Points, in no order, along strands that fork, close into loops and pass close to each other.
In the rows, 128 means zero.
Points whose rows are less than 186 apart are linked; no others are. Some points are linked to none.
z491: [150  86 161 187 133 107 154 117  97 132 139 134 102  99 165 114 162 132
 113 150 123  99 115 160  88 137 163 122  73 139  80 134 130 136 148 150
  65 121 114 192  55 122 138]
z743: [131 147 122  70  78 108 105 181 126  99  86  90 119 107 146 109 115  84
 157  80 157  97 133 165 107  93 157 166 151  96 119 104 153 167  93  84
  92 108 151  90  99 123 150]
z961: [148 104 111 164 120 115 109 137 163 104  86  78 120 119  77 135 108 141
  93 145 165 168  68  37 140 139  90 119 143 114 109 143 117  93 105 105
 188 126 127 122 142 149 109]
z364: [136 173 106  99 137 126 143 106 114  70 122 103  72 130 108 166 137 102
 111 118 162 131 126  93  88 123 146 134 119 115 146 129 140 133 107 136
 133 136 185 135  32 141  99]
z745: [102 205 162 125 197 120  85 101 118 152 120 140  88 160 128 119 114 143
  98 152 123  70 137 164 124  75 137  89 157 116 122 146 135 191 120 130
 136 148 132 112 131  90 112]
z108: [ 83 129  90 147  95  85 131 133 167 152 165 129  79 187 159 138 158 154
 172 136 114 150 174 121  88 132  85 153  76 106 115 180 109 111 131 119
  95 154 130  84 149  89 144]
z430: [135 122 119 174  74 138 111 151 113 136 154 133 119  82 112  94 127 150
 179 194 138 152 130 117 138 114 123 114 169 155  79 147  77  60 177 129
 113 114  68 145 146 149  99]
z450: [154  84 191 120 199 150 158  85  75 156 111 195  92  94 147 119 147  95
 113 119 116 140 116 164 128 126 174 115 109 144 151 128 123 177 146 181
  98 118 111 182 140 159 111]
z79: [151  91 121 103 125  80 122 127 133 132 132 150 109  35 184 114 169  93
 149 133 114 135 113 164 101 147  49 142 153 134  80 110 143 115 155 130
 139 106 101 163 155 132 145]
z614: [133 144 129 145 138 111 134 100 148 120 107 118 140 167 118 135 151 150
 124 160 153 140 103 106 103 171  87 126  97 185 126 133 114  96 167 181
 144 115  88  81 122 147 145]
z655: [118  96 153 165 169 122 132 129  86 136 151  78 158 155 157 110 126 139
 128 190 141 104 147 138 120 152  96 102 115 161 106 101 210 143  99 124
  56 136 146 154 113  71 163]
z802: [180 101 100 108 114 121 142 123 141 111 110 118 115 150  86 141 111 159
 126 149 130 127  63  24 113 147  93  98  91 124 106 136  73  74 156 120
 185 129 134 144 126 145 134]
z749: [111  94 135 126  94  56 120 108 154  83 130 143 102 103 148 126 147 160
 182 102 109 185 154 164  98 115  88 137 122 103 163  98  96 161 143 119
  74 126 134 119 152 114 108]
z822: [106 126 155 166 166 104 129 146 159 203  82 117 111 146  79 126 109 179
 161 141 114 247 112  97 129 101  94  81 161 134 158 109 128 156 104 135
 133 141 113  72 146 102 166]
z147: [138 120 127 144 141 181 167 130 121 175 125 104 141 139 106 158  83 157
 136 173 150 157  95  76 147 176  95  94 126 160 116  59 155 126 110  96
 106 154  85 112 163 109 163]
z320: [113 126 153 167 159 126 129 113  66 153 149 159 183 164 121 106 118 100
 107 142 163 122 148 177 130 144 166 126 177 129 155 163 218 147 116  93
 100 128 136 110  97 130  84]
z910: [ 95  80 151 158 111 103 166 154 149 143  95 177 196 173 115 176 120  97
 168 126 143 204 116 146 106 141 128  92  93 134 114 142  96 109 113 123
 137 118 125  94 136 163 166]
z177: [156 183 122 101 157 144 150 102 137 108 119 102  94 137  99 169 126 142
 128 132 142  71 119  50 123 122 147 103  79 148 142 108 101 165 136 164
 141 115 212 147  92 116  92]
z93: [118 176  84  76  98 174  98 133 116 130 166 122 108 136 142 138 155 143
 121 121 111 157 160 141 143 140  84 109 145  78 155  87 179 105 117  78
 147 190 151 111 166 119  94]
z254: [155 225 183  89  98 126 150 115 141 106  96 149 144 187  95 135 141 168
 160 148 147  79 115 104 117 130 137  78 144 154  95 139 117 137 177 168
 145  69 142 127 152 122  79]
z252: [134 191 158 156 132 156  99 126 130 115  89  84 114 167 197  61 141 145
  82 137 126  71 142 174 122 132 118 136 114 100 143 148 128 122 120 144
 120 174 124  53 162 151 105]
z289: [142  84  98 174 109  64  89 148 133  98 142 133 101  80 134 112 133 127
 137 126  77 194  89 102 133 108 113 125 141 102 105 160 177  73 113  78
 110 115 120 137 136 135  90]
z237: [138 127 115 112  85 198 147 120  92  94 134 137 176 107 125 138 107  74
 128  78 107  36 110 116 153 122 209 175  83 108 106 135 107 174 181 133
 126 132 146 122 147 151 131]
z462: [145  71 153 142 180 134 154 123 123 154 136  98 138 115 172 127 148 118
  92 117 103 112 116 151 130 131 115 122  85 143 138  79 193 193 118 114
  62 130 115 146 132  79 183]
z246: [ 76 141  92  74  89 100 100 121 175 108 156 150 133 220 139 145 169 198
 147 128 139 157 177 136 114 103  88 128 111 117 146 147 120 128 144 148
 131 154 150  94 134  77 124]
z485: [133 126 164 176 138 123 155 162 156 140  98 112 218 112 135 117 150  95
 120  72 158 165 114 169 136 126 151 175 106 139 143 128 138 141 122 172
 118 137 148  73  77 149 109]
z148: [165 170 135  97 111 180 143 169 133 108 113 112 153 196 125 134 133 176
 101 152 137 138 118 135 119 111 124  92  80 108  96 124 141 146 109  70
  93 205 151 118  63 110 103]
z7: [113 145 121 136 118 115 141 124 160 134 143 132 111 141 140 122 155 178
 172 168  86 102 134 102 149 133 121 127 100 146 107 152  71 138 169 180
 109 105 161 152 159 107  91]
z356: [144 114 168 120 198 141 101 122 108 166  93 123 127 101 143  90 128 142
  97 126 111  39 104 178 151  85 128 115 159 124 133 121 100 183 131 147
 145 148 133 150 148 110 150]
z162: [149 125 114 117  87 163  99 156 107 128 132 119 152  90 126  63  99 167
 168 149 103 112 109 143 152  92 133 151 169 129 101 152 128  64 140 110
  87 149 122 142 137 137  51]
z233: [150 110  96  63  91 145 122 117 118  66 150 155 117  79 131 128 141  94
 150  67 120  92 164 130 111 107 130 123 135  94 149  82  73 182 174 118
 174 145 217 148  96 134 139]
z772: [143 115 131 120 142  88 146  81 150 105 153 154  98 132 138 166 159 136
 135 142 117 151 139 101  95 153 108 136  78 152 152 155 128 117 175 180
 120 111 137 155 116 128  96]
z951: [111 172 117 171 162 139 152  85 121 120 141 186 146 149 119 159 135  86
  91 133 135 145  97 136 138 157 151 135 112 151  88 180 146 137 147 115
 157 100 111  77  92 150  66]
z971: [112 154  99 146 105 134 130 105  80 143 181 102  29 120 128 111 103 119
 137 144  79 127 135  81 144 141 181 116 108 107 131 153 127  98 137 117
 129 109 129 172 130 121 123]
z828: [177 147 141 134 119 149 125 135  73 130 141 148 194 141 143  81 110  76
  98 130 118  75 103 186 131 110 126 141 163 116  99 153 197 127 161  93
 101 135 137  83  93 130  95]
z171: [141 176 118  89  75 168 115 170 144 106 109 135 101 161 122  98 101 187
 116 177 124 101 151 120 125 121 134  99 128 107  82 142  95 140 150  47
 142 166 139 126  86 104 145]
z669: [147  89 109 121 138 180 158 140 154 152  89 126 113 105  84 163 100 161
 110 132 103 128  66  52 135 125 162 144  69 105 107 145  75 123 137 115
 141 151 121 143  89 130 137]
z460: [138 113 143  70  80 143 116 141 137 114 112 146 115 181  62 136 149 150
 144 122 142 170  42  83 124  89 103 182 107 106 112 115 118 161 143 130
  95 142  81  72 168 137 121]
z764: [109 120 122  98  66  92 117 133 109 125 127 119  98 185 135  89 153 193
 182 139 109  95 124 162 114 126 148 131  84 128 131 131  94 142 143 155
  57 120 152 132 158 112 138]
z676: [113  84 142 204 118  85 172 129 159  85  58 147 177 111 116 143  84 136
 166 110 158 168 125 128 118 138 129  95 124 126 131 128  67  89 128 134
 172 126 153 113 143 200 116]
z257: [151  96 146 111 152  98 146  95  73 119 116 225  63  85 148 122 179  99
 117 135  91 121  88 159 110  89 160  93 101  95  99 137 124 165 165 161
 106 106 141 165 102 163  85]
z987: [126 179 106 104 119 174 130 122 140 145 142  96  95 155 146 143 144 131
 129  98 122 131 151 142 125 141 120 176 106 138 142 119 116 154 179 157
 141 167  98  79  86  69 164]
z758: [169 120 121 124  80 188 142 164 101 140 172 126 183 124 141  89 104 101
 154 132 108  58  98 155 117 116 137 136 134 130  78 119 152 139 196  96
  93 167 106 126  98  87 143]
z872: [158 190 139  96 191 153 106  99 103 123 101 117  66 133 124 131 161 114
  56 137 156 131 104 118 105 101 154 105 107 156 129 142 177 156 102 141
 121 130 128 125  31 123 108]
z889: [ 97  99 118 113 115 106 151 130 185 109 131 135 179 125 115 217 151  92
 171  88 134 123 119  98 143 134 107 196  77 121 143 149 147 175 127 137
 118 134 161 100 156 130  95]
z240: [164 172 120 115 182 136 122 114 136 106 119  50 112 133 118 114 123 181
 118 131 132  29 113  88 142 122  92  96 120 144 164 113 100 144 101 149
 186 134 180 129 128 108 149]
z789: [187 120  99  94  66 102  99 167 147  87  91 115 123 127 111 107 158 123
 138 132 121 182  62 132  97 127  56 116 135  97  88  98 158 114 139  74
 145 134  76  96 107 120 133]
z652: [138  90 136 118 116 113 111 135 181 127 126  99  51  91 152 135 141 167
 132 133 144 111 199 130 116 140 127 109 136 107 131 116  67  78  85 159
 145 101 129 223 126 148 160]
z298: [118  97 100 129 100 118 120 134 175  49 150 140 196 135 147 146 151  99
 172  78 129 104 159 139 139 152 104 179 115 116 138 124 138 134 164 125
 126 157 188 106 126 136  97]
z533: [103 173 149 168 156 123 120 167 189 128  98  72 193 165 133  91  88 124
  78 142 158 112 167 156 152 104 150 155 167 164 147 134 151 184  85 125
  96 140 137  69  92 123 133]
z699: [ 93 156 127 114 102 139  83 161 180 108  89  98 107 148  82 126 106 188
  99 179 147 142 133 120 127 108 137 122 160 114  93 123  92 147  81  48
 128 130  92 149 110 109 152]
z969: [160 135 131 115  96  69 118 138 149 106  64 108 127 111 118 116 187 140
 163 162 161 172  56 111  97 150  23 136  94 142 112 114 114 108 150 140
 157 116 109  90 122 140 125]
z326: [ 90 101 105 155 123  46  92 136 164  87 121 110 110 125  98  97 132 170
 140 135 107 226 121 114 113  90 106 147 151 103 131 146 135 150 117 104
 102 119 127 141 116  95 105]
z967: [108  94 143 122 134  73  92  83 128 118 132 120  58  86  97  94  95 135
 132 141 154 144 103 132 148 128 138 134 160 156 170 100  95 146 129 143
 128  73  74 140 178 143 168]
z767: [126 115  91  87 124 155 152 108 114 145 164 163 100 187 118 174 131 115
  94  74  93 182 173 104 136 133 156 106 118 105 195 155 143  79  96 116
 147 155 140 106 138 108 166]
z400: [157 121 133 153  56 124 105 162  88  66 120 105 145 129 143  74 142 156
 113 153 132 167 109 162  91 152  91 149 151 124 111 103 162  80 133  87
 108 130  99 111  83 124 139]
z70: [165 134  99 114 113 207 148 130 131 121 140 109 174  83 173 115 155 117
 123  76  81  40 114 112 146 153 128 198  91 112 127 113  86 150 191 165
 133 154 153 133 144 103 133]
z58: [136  66 114 126 149 145 152 140 165 183 144 130 171 129  81 149 108 157
 120 140 106 181 127  56 136 110  77 104 153 153 122 153 134  86  99 133
 127 140 131 163 157 114 156]
z810: [149  74 114 113 151 123 164 125 127 179 160 149 121 137 100 148  91 129
 150 128 111 174 131 108 118 136 100 101 166 157 155 136 146  35 100 131
 156 116  94 116 202 192 147]
z161: [ 94 169 155 132 154 188  80 126 111  98 112 107 155 200 161 111 175 173
  69 137 109  76 155 158 144 170 134 102 115 134 150 142 128 117 128 154
 152 132 115 109 196 120 132]
z814: [162 119 138 185 130 121 129 132 113 143 113  82 139 158 143  60  50 155
 128  90 132  76 117 141 177  97 164 137 146 140 147 168 140  77 113 148
 116 143 144  95 130 143  84]
z619: [ 92 149  84 164 123  84 145 101 104 160 168 139  44 160 139 153 127 114
 164 147 104 132 154 117 115 124 153 133  96 114 122 186 148 113 120  98
  99 120 135 117 101  96 104]
z395: [110 144 120 184 172 134 106 136 156 108  90 105 105 112 144 115 111 142
  64 119 126 111 142 123 125 122 175 148 112  90  99 166 103 132 106 112
 141 150 143 159  61 118 118]
z848: [127  86  99 209  95 127 118 153 167  53 141 104 178  69 139 125 122  99
 113 112  98 165 128 126 143 148 135 163 125  93 106 151 141 107 136  84
 140 120 117 144 131 156  90]
z436: [141  93 110 118 133 126 185 127 144 165 127 167 113 101 112 197 139  78
 129 112 116 159  82  74 130 114 111 158  70 104  97 146  84 122 151 126
 138 138  72 111 114 134 138]
z482: [106 124 125 194 191  88 139 131 151 177 101 105 119 138  79 119  96 150
 169 124 150 212 119  82 153 112 136 108 162 145 152 162 124 128  83 128
 156 130 164 127 117 102 110]
z467: [159  77 151  97 151 125 112 175 162 140  80  86 159  81 115  96 120 124
 122 105 110 124  72 123 143  87 163 178 161 149 124 121 121 161  94 150
  99  96 121 161 115 152 125]
z489: [ 95 102 138 116 122 141 148 123 167 155 114 146 108 186  58 167 148 159
 135 136 158 249 120  92 123  98 126 114 118 126 162 117 145 153  77 119
 113 128 101  93 154 117 140]
z841: [ 98 188 130  78 136 152  87 106 142 120 144  94  89  51 108 135 161 126
 106 196 154 125 129  74 145 137  98 137 145 152  95  85 121 153 135 142
 134 104 101 186 117 156 114]
z682: [171 160 171 123 172 134 136  78  68  98 114 153  92 170  93 127 142 113
  57 141 130 122 120 107 100 131 146  69 115 140 148 146 122 152 164 163
 158  97 137 138  82 122 123]
z881: [ 92  99 126 154 100 105 122 137 138  50 114 118 180  65 145 154 124  76
 144  69 139 133 161 149 147 152 148 151 125  86 161 114 131 148 107  98
 155 132 147 135 161 148 122]
z360: [ 89 124 101 157 157 103  83 146 185 113 121 119 140 158 119 111 102 132
  66 126 117 138 110 118 142 110 171 166 148 134 115 215  98 140 108 113
 181 103  90 127  97 134 141]
z917: [ 59 159 102 119 147 100 162 119 163 183 187 161  90 140 144 176  89 149
 171 170 110 119 167 121 149 144 122 110 133 125 134 145 120 126  76  75
 133 121 118 126 196 118 165]
z891: [147 127 134 111 149 155 100 149 170 125 108 113 168  77 164 116 149  94
 106  69 106  97  68 127 143  80 133 210 140 131 136 105 138 187 132 173
  65 160 145 120  97 137  84]
z580: [104 118 133 163 134  85 129 168 163 143  98 155 184 131 150 154 153 125
 105 124 113 192 103 143 121 137 120 107 109 116  95 158 131 104  86  79
 188 120  81 115 119 168 134]
z787: [100  66 151 218 167 140 157 121 100 147 125 130 175 138 162  95 110 109
 101 130 127 130 104 122 149 188 179 132 108 189 105 165 132 113 117 159
 122 105 116 116 136 167 151]
z927: [101 173 144 124 140 128 130  91 102 139 134 130  87 125 161 156 146  62
 110 128 158  91 190 138 118 163 122 120 133 132 169 137 131 124 106 153
 183  92 113 121 179 153 159]
z163: [172 138  90 102 106 180 149 151 122 137 141  81 119 101 108 137 138 130
 149  92 114  73 129  96 120 143  98 207 108 145 131  80 135 157 175 160
 150 155 161 108 102  89 152]
z776: [112 148 109 180 104 139  77 130 163 135 147  97 130  63  92  98 102 164
 130 160 154 138 106  88 155 156 136 184 188 153 102 150  93  71 155 156
 146 105  94 139 143 163  83]
z182: [154 126 140  67  91 136 137 115  95 118 132 187 204 111 115 151 155  61
 147 103 140 102 103 156 135 128 106 135 132 142 122 103 143 138 165 154
 140 115 146 107 133 143 113]
z572: [140 119  90  68 117 128 128 120 135 162 184 105  85 141 112 146 101 120
 141  78 117 131 200 121 144 115 127 121 149 123 185 126 111  74 105 144
 196 141 170 156 136 102 181]
z490: [162 124 123 101  88 140 110 125 123  98 142 141 188 100 108 162 141 111
 131 128 149 156 100 105 129 163  57 156 136 165 127  78 172 110 159 120
 137 119 126 141 139 134  97]
z198: [ 99 137 127 103 166 150 113 116 148 152 133 177 111  99 148 125 130 120
 132  85 125 103 187 171 156 114  95  93 164  90 151 121  78 113 105 112
 213 167 129 166 164 139 129]
z351: [104 127 116  97  97 118 117 124 122 110 123 148 118 181 146 105 145 193
 152  95  99 156 129 182 145 100 110 117 107  98 167 104 109 138 156 131
 104 157 129  93 158  95 102]
z57: [165 108 117 111 111 104  88 115 137 122 148 162 144  97 156  88 135 127
 186 184 116  94 145 148 101 167  53 129 174 177  70 126 136 135 177 134
 163 105 128 179 151 103 149]
z918: [146  83 131 162 169 110 127 169 185 131 112 123 203 150 120  81 109 120
 116 119  79 133  76 135 133  98 157 161 134 168  95 150 130 192 139 131
  68 110 124 135 100  99 140]
z154: [118 144 118 175 130 141 114 104  88 117 144 111 133  65 132 107 107 104
  91 144 161 112 133 130 161 157 147 145 169 146 134 116 119 128 163 147
 150 109 106 117 121 148  88]
z401: [149 122 140 152 139  78  70  81 119  91 137 122  95 118 128  72  97 144
 144 129 159  64 159 171 129 152 105 109 181 120 145 114  94 130 140 143
 193 110 170 153 178 130 128]
z585: [142 142 122  96 135 121 165  97  75 137 143 176  77 164 129 163  96  93
  98 136  82 133  93 120  95 154 131  64  95 123 139 124 119 100 160  94
 153 109  80 104 166 161 157]
z924: [122 126 147 121 108 165 122 157 109 169 149 137 154 138 111  65  68 166
 129 106  95  99 148 155 174  77 195 112 144 119 110 179 114  86 122 101
 107 138 115 130 130 154  98]
z701: [ 84 129 121 145 123 127 152 101 122 160 150 147  94 179 143 131 139 165
 110  79 122 184 180 159 132 135 171 101 129 112 187 152  81  89  91 123
 151 122 112 101 142 143 162]
z65: [137  88  96 133  86 159 124 108  66  70 142 164 163  82 144 136 119  72
 134  67 113  67 150 155 130 105 174 122 112  76 137 104 103 173 193 126
 108 136 150 158 103 128 131]
z29: [134 104 164 213 184 127 140 144 119 155  99 141 103 110 181 121 126 125
  89 139 137 136 125 152  87 128 162  98 111  87  68 155 166 103  89 135
 125 134 116 173  55 133 134]
z294: [118 164 118 121 177 124 134 116 115 188 154 150 136 160 124 138  90 134
 122 147 137 110 127 144 143 116 131 112 178 171 131 120 139 166 124 125
 131 130 114  91 114  74 160]
z839: [134  84 135 141 146  96 162 105 102 146 129 148  56  85 110 163 117  87
 157  99 123 170 102  88 107 128 193 147  98 144 141 129 131 129 114 156
  81  64  96 161 120 158 152]
z879: [128 106 131 136 120  63  87  73 119  94 131 132 113  88 133  74 109 102
 144  86 148  92 148 189 138 121 132 168 186 149 195 115  95 163 174 179
 137  67 118 149 164 129 132]
z603: [166 106 106 100 147 120 188 104  80 134 164 183 106  95 143 175 115  72
 120 111  88 145 112 124 111 138 109  93 132 136 141 132 132  56 129 138
 162 125 113 152 167 176 135]
z428: [ 93 203 122  53 100 139 127 126 123 124 135 159 129 163  81 182 160 139
 138 100 202 136 157 130 126 114 149 147 140 128 169 119 135 110 119 177
 127 132 168  86 140 136  63]
z736: [103 203 133  96 175 137 132 101 139 175 189 181  58 119 117 164  99 117
 154 167 101 147 162 116 132 131 127  70 149 156 141 118 126 120 113 112
 151 128 111 140 189 130 109]
z530: [113  93 149 195 149 126 176 108 121 133 128 159 165 143 129 133 116 115
  98 137 140 178 152 154 137 147 197 109 132 152 130 153 161 160 122 116
  99 117 102 147  99 109 148]
z690: [160 154 127 169  90 142  98 127  87 112 128  77 127 169 149  77 114 163
 102 132 132 101 124 155 145 148 144 165  94 116 181 143 152  80 120 141
  96 133 143  74 142 165  65]
z763: [ 86 114 116 113 127 117 146 136 129 189 204 142 119  95 157 174 114  96
 165 159  81 109 171 131 125 155 100 152 131 140  99 132 160 139 117  77
 116 124 127 163 157  79 163]
z77: [154 125 113  72  99 100 111 135  71  98 150  98 107 112 107 102 126  68
 139 113 151 118 138 131 111 110 115 135 179 124 139  70 203 159 111 101
 111 116 170 140 115 114 145]
z172: [130 113 142  98 136 145 120 110 128 104  95 136  60 118 177 115 154 148
  62 114  82  74  92 136 126 122 132 115  73  68 128 116  63 147 144 121
 146 122 122 162 133 146 148]
z960: [123  84 111  93 119 171 138 187 156 156 140 119 188 182 123 110 123 188
 132 150  95 126 102  52 163 116  94 122 110 142  92 152 125  90 131 109
 134 185 142 150 154 108 144]
z272: [160 147 139 173 192 136 151 149  95 154 153  84 135 122 153 125 135 135
  93 168 133 112 141 129  99 142 118 105 139 130  84 138 202 102  89  94
 111 166 134 158  58  75 139]
z618: [ 91 153 137 167 138  98  88 116 155 110  81  81  70 151 122  81  81 167
 106 151 175 107 143 154 102 131 158  81 165 121 130  95  73 163  99  90
 128 130 102 120 113 119 172]
z11: [148 108  96  73 125 137 180 121 134 162 172 145 151  97 135 196  80  91
 201 129 117 103 129  82 121 149  72 131 139 162 157  65 139 108 124 123
 117 124 141 144 219 145 149]
z514: [139 201 148  58  67 163  97 115 134 100 120 143 146 194  95 148 169 196
 144 149 153 143 147 117 117 131 140 112 105 150 150 130 155 101 160 172
  99 104 146 118 142 123  57]
z684: [110 107 119 131  95 181 139 151 120 177 176 131 185 150 131 116 124 151
 150 182  99 130  98 136 148 129 113 140 104 161  93 101 162 132 187 117
  51 143  84 128 141  81 132]
z734: [102 141 130  91  88 128 127 131 161 138 114 125 136 145  93 177 148 111
 154 119 194 171 166 111 114 152 104 142 171 133 161 111 116  89 105 175
 141 111 123 103 149 161 131]
z174: [ 92 126 115 173 108  52 141 174 156 135 100  80 119 156  82 117  97 123
 192 138 172 147 182 117  96 125 184 122 170 120 131 140 128  96  53 114
 120  99 167 132 112 122 160]
z392: [136 131 101 111  87 101 130 114  83 130 183 130 148 143 110 134 147  88
 128 119 129 183 161 159 113 128 104 149 170 122 154  95 199 123 163 126
 106 126 127  84  85  86 133]
z25: [129 145 146 117 118 107 108 110  88  85 105 156 100 127 120 104 163 113
 128 110 118 103 103 183 110  78 166 135 121  97 114 159 105 123 159 121
  96 132 142 135  70 170  78]
z165: [118 151 183 131 118 208 124 140 119 154 125 126 162 175 145  83 114 177
 102 141  98  90 147 146 150 124 160 120 124 137 117 170 118 105 135 153
 129 136 107 148 165 116 117]
z528: [ 63 138 141 206 133 134 119 142 159 121 110  72 202 177 169 104 110 167
 109 138 150 106 159 150 160 168 155 163 126 150 151 118 134 131  94 118
 117 146 123  90 157 124 149]
z966: [136 113 156 149 122  78 136 119 104 131  90 140 108  75  91 146 133  87
 155 145 155 158  93 130 109 121 146 130 131 177 144 114 114 117 138 148
 130  35  62 106 149 174 154]
z85: [121 131 128 153 128 154 148 141 127 135 126 186 163 112 148 172 155  99
 118 121 122 146  68 146 140 131 149 134  88 100  61 153 124 124 132  97
 121 145  97 115  91 153  97]
z327: [172 169 125 109 122 151  99 145 128 123 124 102 171 106 166  63 143 182
 153 189 126  45 148 138 127 155  51  93 180 170  89 134 131 112 142 150
 164 127 131 160 154 122 110]
z930: [162  96 130  68 145 140 159  83  99 133 141 163  96  93 108 169 130  57
 120 100 108 140 107  73 117 150 168 127 105 154 144 136 100 108 142 178
 158  80 107 175 131 189 153]
z905: [124 118 132  98 119 142 124 131 130 114  98 114  53 144 153 122 104 149
  94  94 148  75 142 157 117 118 151  87 116  69 127  77  70 150 107  88
 148 150 132 124 108 125 194]
z998: [145 102 159 187 125  84 151 142 127 146 126 184 138  61 166 115 157 129
 153 151 135 192  99 195  80 112 128 109 104 130  64 118 121 141 167 131
  66 116  82 158  89 146 126]
z859: [129 120 127  84 120 182 112 116 137 126 120 111 135  82  78 155 137 149
 108 178 149 142 113  59 162 166 100 129 112 153 129  97 161 133 137 137
 124 135  93 151 166 134 139]
z433: [136 142  93  88 119 101 136 116 130 103 158 151 112  82 129 165 129  74
 118  45 148 176 184 129 114 100 117 113 170  87 163  92  92 124 147 119
 180 170 170 144  83 149 134]
z55: [144 131 175 171 191 141 108 127  92  98  85 119 126  91 155 153 156 131
  98 203 170  41 154 172 127 142  83  67 135  89 108 105 151 157  95 125
 138 140 147 167 144 136 121]
z12: [ 68 128 124 189 106  84 132 165 147 131 113  99 164 162  82 137  84 140
 181 147 140 199 153 103 133 116 141 108 142 110 150 136 136 120  76 146
 110 138 187  81 156 127 110]
z733: [186 131 152 122 125  80 147 155 134 144  92 134 181  99 120 136 161  54
 164 103 162 122  73 158 118 101 127 153 124 113 108 120 170 128 122 131
 129 107 160 110 108 150 117]
z361: [103 135 133 106 141 105 151 122 151 162 180 148 164  56 142 179 115  91
 179 117  97 173 151 105 134 122  68 167 156 156 141  77 163 166 131  96
 106 143 138 139 180 110 157]
z476: [112 137 121 115 111 142 168 135  91 112 144 137 140 114  98 163 132  72
 124  95 148 186 181 147  94 142 144 134 142 140 177  52 149 156 146 131
  74 128 121 101  72 121 179]
z226: [121  96 149 148  81 102 109 187 139 134 126  82 178 173 168  67 149 147
 115 153 131 173 125 185 110 125 124 138 103 124  93 150 188 116 119 103
  79 116 105 124  93 102 172]
z639: [116 137 125  52  62 141 106 135  98 111 107 160 109 149  87 130 139 120
 155 106 133 137 121 164 127  83 183 131 134 113 135 124  84 102 126 129
 112  93 102 128 120 187 124]
z453: [135 131 102  64  80 171 116 150 128 140 124 138 116 146 104 111 124 124
 166  95 108  91 163 147 155 108 126 129 149 104 139 135  86  98 110 133
 187 138 122 136 156 148 146]
z102: [151 133 137 158 172 100 123 109  96  87 105 148  88 103 143 114  96  99
 131 180 171  58 146 130 107 171 116  68 146  83 117 134 115 141 137 122
 184 116 180 164 149 143  98]
z691: [110 138 134 149 140 156 168 145 128 179 124 127 166 151 107 175  96 129
 158 107 121 162 109 124 187 134 114 137 121 147 139  89 148 152 119 127
 126 154 109  55 141  89 154]
z53: [143 171 143 141 161 129 155 139 148 141  79 109 158 158 114 127  93 116
 103  70 177 109 149 135 136  89 155 155 140 157 167 145 105 159 113 158
 137 163 124  70  63 134 115]
z705: [135 161 135  92 125 191 118 142 171 130 148 118 172  98 147  99 176 129
 107 102  82  52  99  98 145 113 176 230 107 101 146 128 105 164 149 197
  74 141 175 136 140 134  81]
z372: [112  85 119  99 142 149 104 137 147 108 117 120 180 189 133 131 154 175
  99 148 103 119  98 106 129 138 123 113  69 127 100 130 163 147 124  80
 103 176 153 133 119 109  96]
z522: [176 145 145 109 152 159  94 114 128 118 122 123 164 109 137  77 153 155
  91 150  80  43 109 121 143 105  95 128 154 137 102 123 139 149 148 137
 120 130 165 172 145 122  87]
z349: [ 80 172 109 101 139 165 126 107 105 171 160 122 107 157 149 175 179  86
 106 114 145 129 202 149 146 135 152 179 109 154 179 126 149 157 105 155
 133 118  99  96 118 109 180]
z626: [ 94  68 131 123 125 149 121 120 125 122 161 131 192 160 138 100 138 160
 108 125  86 186  75 152 164 120  90 122  76 137 118 120 184 146 136  92
  64 154 107 115 172  85 132]
z379: [ 98 116 123 131  95  88 128 171 134 126 122  96 117 157 136 110 118  93
 161  70 144 144 160 166 130 103 178 163 170 102 164 115 139 128  78 107
 138 105 143 110 116  99 187]
z515: [114 157 134 110 195 118 119  96 137 152 169 139  68  63 152 151 122 132
 101 122  87 163 150 133 142 130  90 102 139 112 137 121 114 127 112 114
 183 145 120 151 152 124 118]
z557: [118 107 143 148 142 144 134 117 112 118 106 112  53 109 163 160 126 133
  98 120 170  90 178 142 115 151 169  89 118  84 156  93 103 129  70 139
 118 132 146 188 127 156 175]
z719: [167 132 174 153 200 138 157  61  56 148 147 148  87 143 145 133 122 113
  96 147 118 105 137 115 128 158 150  55 109 137 145 147 141 145 121 184
 118 105 141 166 161 112 119]
z704: [122 172 108 171 180 135 127 121 127 106 106 107 150 142  88 152 114 124
  74 162 176 147 103  76 137 154 135 107 139 141 104 144 152 121  99  70
 161 116 128  98  98 131 102]
z132: [ 96 138 127 148 128 127 145 110 104 147 163 135 130 113 133 154 117 111
 152 147 154 109 185 129 123 168 128 132 171 156 141 111 125  83 108 162
 142  91 137 155 156 154 103]
z268: [ 95  68 124 150 158  93  90 163 161 146 100 155 129 141 142 141 126 111
 120 132 100 157  75  98 147 112 137 142 119 129  87 231 130  93  85 110
 171  99  86 140 136 142 138]
z270: [155 106 105 147 142 132 139 150 137 161 139  68  91 108 158 118 120 147
 158 112 156  94 199 123 132 140  99 138 140 129 144 118 107  61  82 153
 185 143 150 171 137  97 197]

A tip is a point with one link. Name the tips that can be reached along the links from each point below, in the order of the rows.
z734 -> z254, z918, z433
z522 -> z79, z841, z528
z85 -> z462, z676, z998
z379 -> z489, z476
z969 -> z971, z889, z226

A fork is a point with three links, a tip a point with one. Leave the first point through the second and follow the links. Name the first fork or tip that comes.
z489, z822 -> z476
z240, z177 -> z453
z79, z57 -> z859
z476, z392 -> z489
